Each row is a point on a tangle of strands that fork, close into loops and nearly touch. The rows are in no order.
Points whose rows are less than 84.8 apart are linked; no others are. Some points are linked to none.
J_809: [-24  15 -10 -43  12  21   7   8   8  45  -9 -30  11 -15  16  53   0  -5
  -1 -22   0   9   5 -19  -1  -6 -19 -12 -12  11  33  -6]
J_255: [ -3 -36 -11  25  -7   1   5  -2 -11  -1 -15 -10 -14 -10 -21 -29  14  30
  27  -5   0  16  -3  17 -11  11   2  -8  11  21  31  22]
J_161: [ -4 -50 -22 -22  10   0  -6  -9   1   9  19 -17  19 -32  -5 -20   4   0
   6 -16   9  19   3   1  -2  23   8 -11 -20  18  20 -14]
J_831: [ -7  21  -7   3  -2   1  32  10  -5 -12   0 -20 -17  -2  37  22  14  -1
   7 -28 -26 -18  23 -23  17   2 -24 -10  -9 -17 -12   8]
J_492: [  6 -11 -29   2  -8 -28  14   3  12 -31   9   0 -23   8  15   2  20 -15
  -5 -24  -7  -7   5  13  34 -17 -19 -10  24 -28 -29  14]
J_777: [  9  -2  -5  15   1   8 -11 -24 -13  15  30 -13  11 -14 -16 -11  16 -16
   3  18 -47   9  -1  -1  -9   0  10  -7 -19   0  16   1]
J_589: [ -4   5  -3  19  -1 -15 -13  22  19  -8 -20   7 -13  41  13  -4  27 -15
 -11  32  19  -5 -12   7  17   2  -6   4  17 -24 -23 -32]
J_494: [-21 -12  -6  -4  -2 -32  -2   2   7  -4 -21  -5  30   0   9  32   2  20
   6 -22  15   6  -4  -4  10  -1  -1  -8   0 -22  10 -11]
J_143: [ 23  36  12  44 -14   5  11  -3   0 -16  17 -22  -2   4  29  12  29 -12
 -41   7 -11 -31   3 -16  15  -3 -15   9 -17 -48  -9 -13]
J_121: [-37 -17 -17 -42  -8  -7  14  23   8  20  -7 -31  14  11  29  12 -12  -8
  -7 -18  31 -10  11  13  17  23 -19  -3   5  38  20  -2]
J_15: [ 29  -8 -20 -30  -5 -20  18   4  20 -10  22  15  18  -4  -6   0  -7 -29
 -23 -10  11  -7  14   7   1 -10  17   4  13   2 -17   9]
J_43: [-29   8   0   2   0 -13   6   5  -5   9  24 -17   0   1  21  -1   2   4
  -1   4  -4   3  -8  19  13  -8  -7  15 -13  -4   4   1]
J_638: [  9 -25   4 -43  22  29 -12  10   2  29  17  -8  -8 -48 -35   0 -23  21
  10  -1  -4  21 -25   1 -18  -7   6  11  -9  37  16   6]
J_995: [-34 -23 -22 -49   8  13   9   3  13  21  13 -31  14 -33  33  36 -10 -30
  -2 -31  -9  -3   9  -4  -2  12 -30 -12 -23   9  42 -23]
J_962: [ 22 -14  -4  13  -1  -4 -20  15  21   1 -23   5   2  12 -34 -13  11  37
  12  14   9   4 -20   2 -19  14  29  -2  -5  15  -1 -23]
J_576: [-14 -32 -10 -13 -21  -8  -8  20  -2  -2  -5  22   9 -10 -28 -18   6 -10
  23 -14   7  -8 -20   3  -2  -6  20   0  28   4  -9  47]
J_490: [-34 -14  -4 -14  -3 -13   3 -18 -18  21  18 -17  14   6  10 -15 -14   8
  10   0   9   6  -3  28   3   4  -1  -6   0  20  10  25]
J_580: [ 22  25  13  55  -6   6  15 -11  -4  -4   0 -14  -8 -10   1  -3  26   0
 -26  21   0  -8   6 -13  14  -5  -3   0  -2 -44 -10  15]
J_46: [ 13  -4   7  12   7  27 -11 -21  -6 -13  -8  37 -40 -10 -27 -76 -25   2
  16   9   4   9  -7   1 -21  -1  16 -15  17  15 -46  30]
J_836: [ -6   4  -8  16   4   3  -4  -7   1   1  10 -16  18  -7  22  24   8 -42
 -14  -1 -25  10   9  -6   3  -6 -22 -11 -33 -23  29 -23]
J_253: [ 29   8  32  32  14   4 -11 -17 -14 -10 -24  32 -22  -6 -30 -16 -23  21
  -3  37   1   1 -15 -13 -23  12  11  -4  17  -2 -39  -3]
J_457: [ 16  26  34  35  -4  16 -11   7  -3 -23 -19  22 -13  25  -3  11   6  27
 -12  12  -1 -27   8 -16 -11  13   6  18  28 -10 -17 -20]
J_923: [ 28  28  21  -9   5 -13 -15   5   0 -25   5  28  -3  22  10  27   6 -17
  -5   9 -16  -9   7 -12  31  -3  17  28  -4  -1  -6 -18]
J_9: [ 26  10   9  -3  -4 -14 -13  13  25   1 -21  28   8  18 -22   4   6  11
  -1   5  21  -6 -17  -2 -11 -14  33  15  15 -10  -3  -2]
J_929: [  0  44   7  20 -16   5  18  -3  20 -24  -8 -20  22 -17  30  46   3  -9
  -7 -12 -17  -9  22 -19  22   4  -2  -4 -44 -41  29  -9]
J_99: [ -5  27   8   5 -14 -20   0  -7   8 -12  -7  -7  29   8  23  52   7   8
 -16 -14  -2 -10   1  -7  14 -16  -1   1 -18 -40  10 -17]
J_508: [-15  -3   5 -29  22  24  -3   9  -3  29  32 -13   1 -42 -11  25  -4   4
  -9   5 -28  13 -13   0  -9 -12  -4   7  -9  17  11  -1]
J_339: [ 14   6 -13  20  -6  -3  23 -20 -28 -25  -1   5  31   9  11  -7  -5  -3
 -18   5 -29  -7   6   7 -11   3 -24  -6 -11   3  -3  -6]
J_407: [  5   6 -15   2  -8 -29   5   9  14 -24  -1   7 -27  38  23   3  32 -18
  -6  24   0 -14  -4  16  42 -13 -20   0  14 -32 -37 -15]
J_726: [ 15   2  26 -23 -17  -4 -31  13  16  35  -9  28 -20  -6 -42 -29 -22   7
  24  21  19  -6 -42   3 -27 -17  44   1  -7  10 -11  31]
J_683: [ 21  19  18  -5  -8 -23 -14   5  18  -6  -2  18 -25  16 -11  22  22   0
  -9  16  28 -16 -19   7  15 -31  19  20  25 -25 -19  13]
J_742: [-16   6 -19  -1  -5  -8  35 -17   1   2  22 -20  18 -26  30  11   5 -35
 -14   3 -33  -2  11  16   2  -7 -28  -1 -23 -36  29  -4]
J_103: [ 36   2   7  14  13  -6 -15 -34   0  34  20   7 -17 -20 -29 -11 -18 -16
   7  15  -7  19 -17   9 -26 -25  13   4  -8  -7  30  17]
J_758: [ 27  16  28  33   2  -4   0 -14 -25   5 -21  13  -5  12 -14   1 -12  -5
 -13  41  -5   6  -4   1 -23   5   4  -1   2   7  -1  -2]
J_539: [ -2 -11  -6  -6  -5   1  12   0 -23 -10   1  19 -11 -10 -16 -16   2 -15
   2  -7 -11  -1  -2   6  -2 -10  -2  -9  37  11 -26  49]
J_275: [  1 -10  30  -6  19  31 -21   9 -16  14 -18   6 -15  -1 -22 -15 -29  34
  22   4  11  23   0 -10 -13   2  -1   8   7  37   7  11]
J_404: [ 18 -25 -12 -13   3   5 -13   0  -3   3  -1   6   8   3 -30 -21  -1  20
   9  12  -6  10 -25   1 -29  -2  13 -13 -17  26 -10 -10]
J_748: [-17  -6  10  13   5  23  -3 -12 -24 -10  -2 -21 -13  -2  19  -6  -7  30
  18 -30  -1   8  28 -14  -7  18 -14 -13 -13  25  15  -5]
J_270: [-34 -26 -31 -43   3   4  22  11   6   1  24 -19  27 -42   1  26  -7 -13
  -1 -47  -3  -1   7  -6   6   3 -16   4  -3   4   5   1]
J_912: [  5  30   6  35 -21   0   9  20   2 -15 -11 -18  -1  30  40   1  31 -15
  -4   0 -18 -31  12 -29  15   8 -27   8 -19 -45  -6 -28]
J_252: [-19   3   0   8   8  12  -2  20   3 -23  -3   0 -12   5   4  13  22  18
  -5 -10  -2 -12   9 -20  17   5  -6 -12  28 -14 -51  -6]
J_632: [ -8  25   1 -36  13  16   1  11  18  26 -13 -16  10  -2  -4  41  -6  14
 -18 -18  21  12  17 -18   8 -11   3  -7  10  24  -5  -2]
J_182: [ 24   6  22  33   3  -9 -34 -25 -18 -29  22  31 -17   7 -12 -33 -17 -23
  -5   9  -7   0 -18   7   2  -4  26  14  -6  -6 -22   2]
J_640: [-23  44   3 -13 -16  12  23  21  23  -5   1 -33  -4  10  41  39   8   2
  -7 -22   0 -13  33 -11  21  -1 -10  -6 -15  -1   1  -3]
J_859: [ -6  -1   2  -6  14   9   8 -10   0  41  20 -12   1 -40 -14  15   5 -14
  11  32 -43  15  -7   5  -7   7   5   6 -18   0  40   4]
J_499: [ -8  -2  -9   4   1  -4  10  -9 -23 -10   0  12  18  43  18 -31 -10   3
  -2  -2   1 -11   8   1 -14   3 -19   1   6   5 -18 -10]
J_248: [-19 -44  -3 -10 -12  25   4   8 -12   6 -19 -16   1 -22 -29 -10   5  47
  26 -12  33  15   5   0  -3  17  -2  -6   6  37  31  16]
J_901: [ -1 -10 -11   5   2 -19  -2   7   8  -6 -25   2  30  20   3   1  10  33
   7  -5   7   0  -7  -9  -7  15   8   1  -5  -8  -3 -37]
J_656: [-24   0 -13 -10   8   2  34  18   8   0 -22 -25   6  -4  40  14 -14  -8
   2 -14  22  10  22   1   8  17 -25  -4 -24  14  25 -12]
J_271: [ 21  10  21  27  12  20 -21 -13  -2 -18 -19  41 -22  24 -13 -17 -16  18
   3  30   4 -19  -2  -7 -32  27   5  -1  42   2 -33 -33]
J_503: [ -1 -11   4 -22  -8  -5 -33  13  24  31  15  15  -1 -16 -30 -31 -13 -17
  15  18  24   4 -32  17  -9  -7  48   2 -14  11   8  23]
J_162: [-17  35   1 -15  -1  10  -7  12  16  24 -10 -22  -7  39  23  36   9  12
  -7 -10  13  -2  23  -5  17  -6  -7 -11   6  16   7  -6]
J_960: [ -2 -11 -20  -4   6  -3  -1  16   3   2 -14 -10   5  20  30  11  -2 -33
   0 -14  -1   5  15   1   8   6 -29  -5  -9   6  30 -20]
J_822: [ -6 -36 -24 -31 -17  -8 -15  22  15  -6   1  35  10 -12 -30 -20 -21 -36
   3 -19  39 -13 -32  17  -5 -17  22  -3  13  11 -11  37]
J_550: [-10   1  -7  21  -9   2  14   1 -19 -23  -6 -19 -16   5  31  -1  11   7
  26 -29 -35  -9  27 -15   9  28 -18 -22  -8   7   3  -1]
J_779: [-11 -17  17   1   2  44   3  -5 -24  -3 -17 -16  -8 -12 -13 -18  -7  54
  17  -8  20  18  24  -8 -18  21 -13  -2  -4  41  15  -5]
J_205: [ -5  33   8  -5   5  -4 -10  19  16  12 -26  -2  -8  44  24  25  17  -5
  -9  24  10  -2   8  -7  25   8   0  -3   7   0  -7 -29]
J_985: [-36 -11  -5 -17  -4  -5   6  12  12   4  -2  -9   8  21   4  -4 -13  18
   2  -1  38  -1  11  24  18  11   6  -5  21  30  -7  16]
J_292: [ 28  14  23  26   0 -18 -14  -3 -15 -24   8  24 -23  20   9  -7  10 -33
  -1  21 -15 -10   4  -9  20  10  11  25   2 -16 -12  -7]
J_383: [-10 -11 -30 -31  -7  -6  17  22  27 -12  28 -12  23 -14  -7  19  -5 -18
 -14 -39  14   1  22   9  25  -5   3   6  12   8  -6   9]
J_376: [  9  -2 -10 -25  -5  -7   8   9  10  -6  11  18 -12  15  -6  -5  -1 -19
  -4 -15   8 -13  21   0  13  -4  13  -1  35  19 -34  29]
J_744: [-42  -8 -23  -8   4  -3  23 -18   6   7  26 -18  20 -37   6  11  -5   6
   0   5 -16  13 -16  31   2 -10 -16   4 -18 -16  19   0]
J_6: [  8  12  10  -4 -14 -25 -19   3   6  11  11   4 -17  21   9  30  24 -19
   2  -2  10 -11  -2   8  24 -29   5  16  11 -26  20  11]
J_815: [ 18  -1  30 -15  21  26 -15   9  -1   7   3   0  -8 -24 -32  -4 -27  48
   4  -7   1  21 -16 -15 -21 -17   7  20  -6  22  -8  -3]
J_792: [ -6  -4  -1   8   1  -9   7 -26 -11 -15  -7  28   6  23  -4 -42 -13  22
  15   6   0  -8   8   0 -13  18  11 -11  21   0 -40   2]
J_119: [  8  -8 -23  14   6 -29  14 -10 -11 -26   4  12 -19  -9  13 -25   9 -27
   2 -20 -23   4 -18  14  24 -17 -12  11  15 -29  -9  14]
J_627: [ -4   7  11  38   1  23  12  -6 -11  -2  -4 -19   4 -19 -14 -11  13  24
 -19  14   2  10   7  -6 -10  -3  -5 -10  -1  -7  -8  16]
J_5: [ -1   4   9  16   6  -3   8 -10 -22   4 -20  -2  27   6   2  14 -10  -2
  -5  26  -7  16  10  10 -10  15  -5 -10 -18  17  21  -9]
J_322: [  7 -31 -22 -14  23 -11 -12   6   3   5   1   9  20 -13  -8  -3  -4 -18
   7   8  -6  26 -21   0   1  10   9  -2 -20   8   7 -17]
J_704: [ 17  -8  -7   5  17  13   1 -43  -5  27  23  -5  13 -26 -16 -14 -22  -5
  -5   0   6  21   2   8 -32 -23  -6   7 -13  -7  40   4]
J_203: [ 10  24  12  44 -16   9   6  13  -6 -30 -21  16  -6  44  18  -6  24  -6
 -12  16 -12 -37  12 -16   5  10 -27  19  23 -34 -15 -23]
J_671: [ 34  15  28  -4 -10 -11 -17  10   2  17 -14  33 -20   8 -34 -18  -3   8
   8  20  14 -15 -37 -12 -35 -21  32  11  10 -12 -26  11]
J_619: [ 11   2   8  19  -4 -11  -8 -31 -21 -10  12  22 -23  11 -11 -60 -15   1
  -3   8  -2  -2 -12  21 -24   0  14  -4  15  10 -31  17]
J_37: [ -4 -34  -7 -15   9   5 -10 -46 -15  17  30  -2  17 -31 -15 -23 -21  -5
   9  -1   2  27   2  20 -18   6   9  -7 -21  22  41  -2]

A fork is a point with three links, a tip a point with one. Leave the first point through the second and follow the links. Name the first fork or tip that comes.
J_822, J_576 => J_162
J_627, J_580 => J_619
J_5, J_758 => J_627
J_809, J_995 => J_822

A piece is two or more points that can be reached from each other along the links. Count, over all rows, the pieces, the separate loops (a circle has one, a figure eight two, a Y none), the forks (points with three links) and the tips (points with one).
pieces => 4
loops => 1
forks => 5
tips => 11
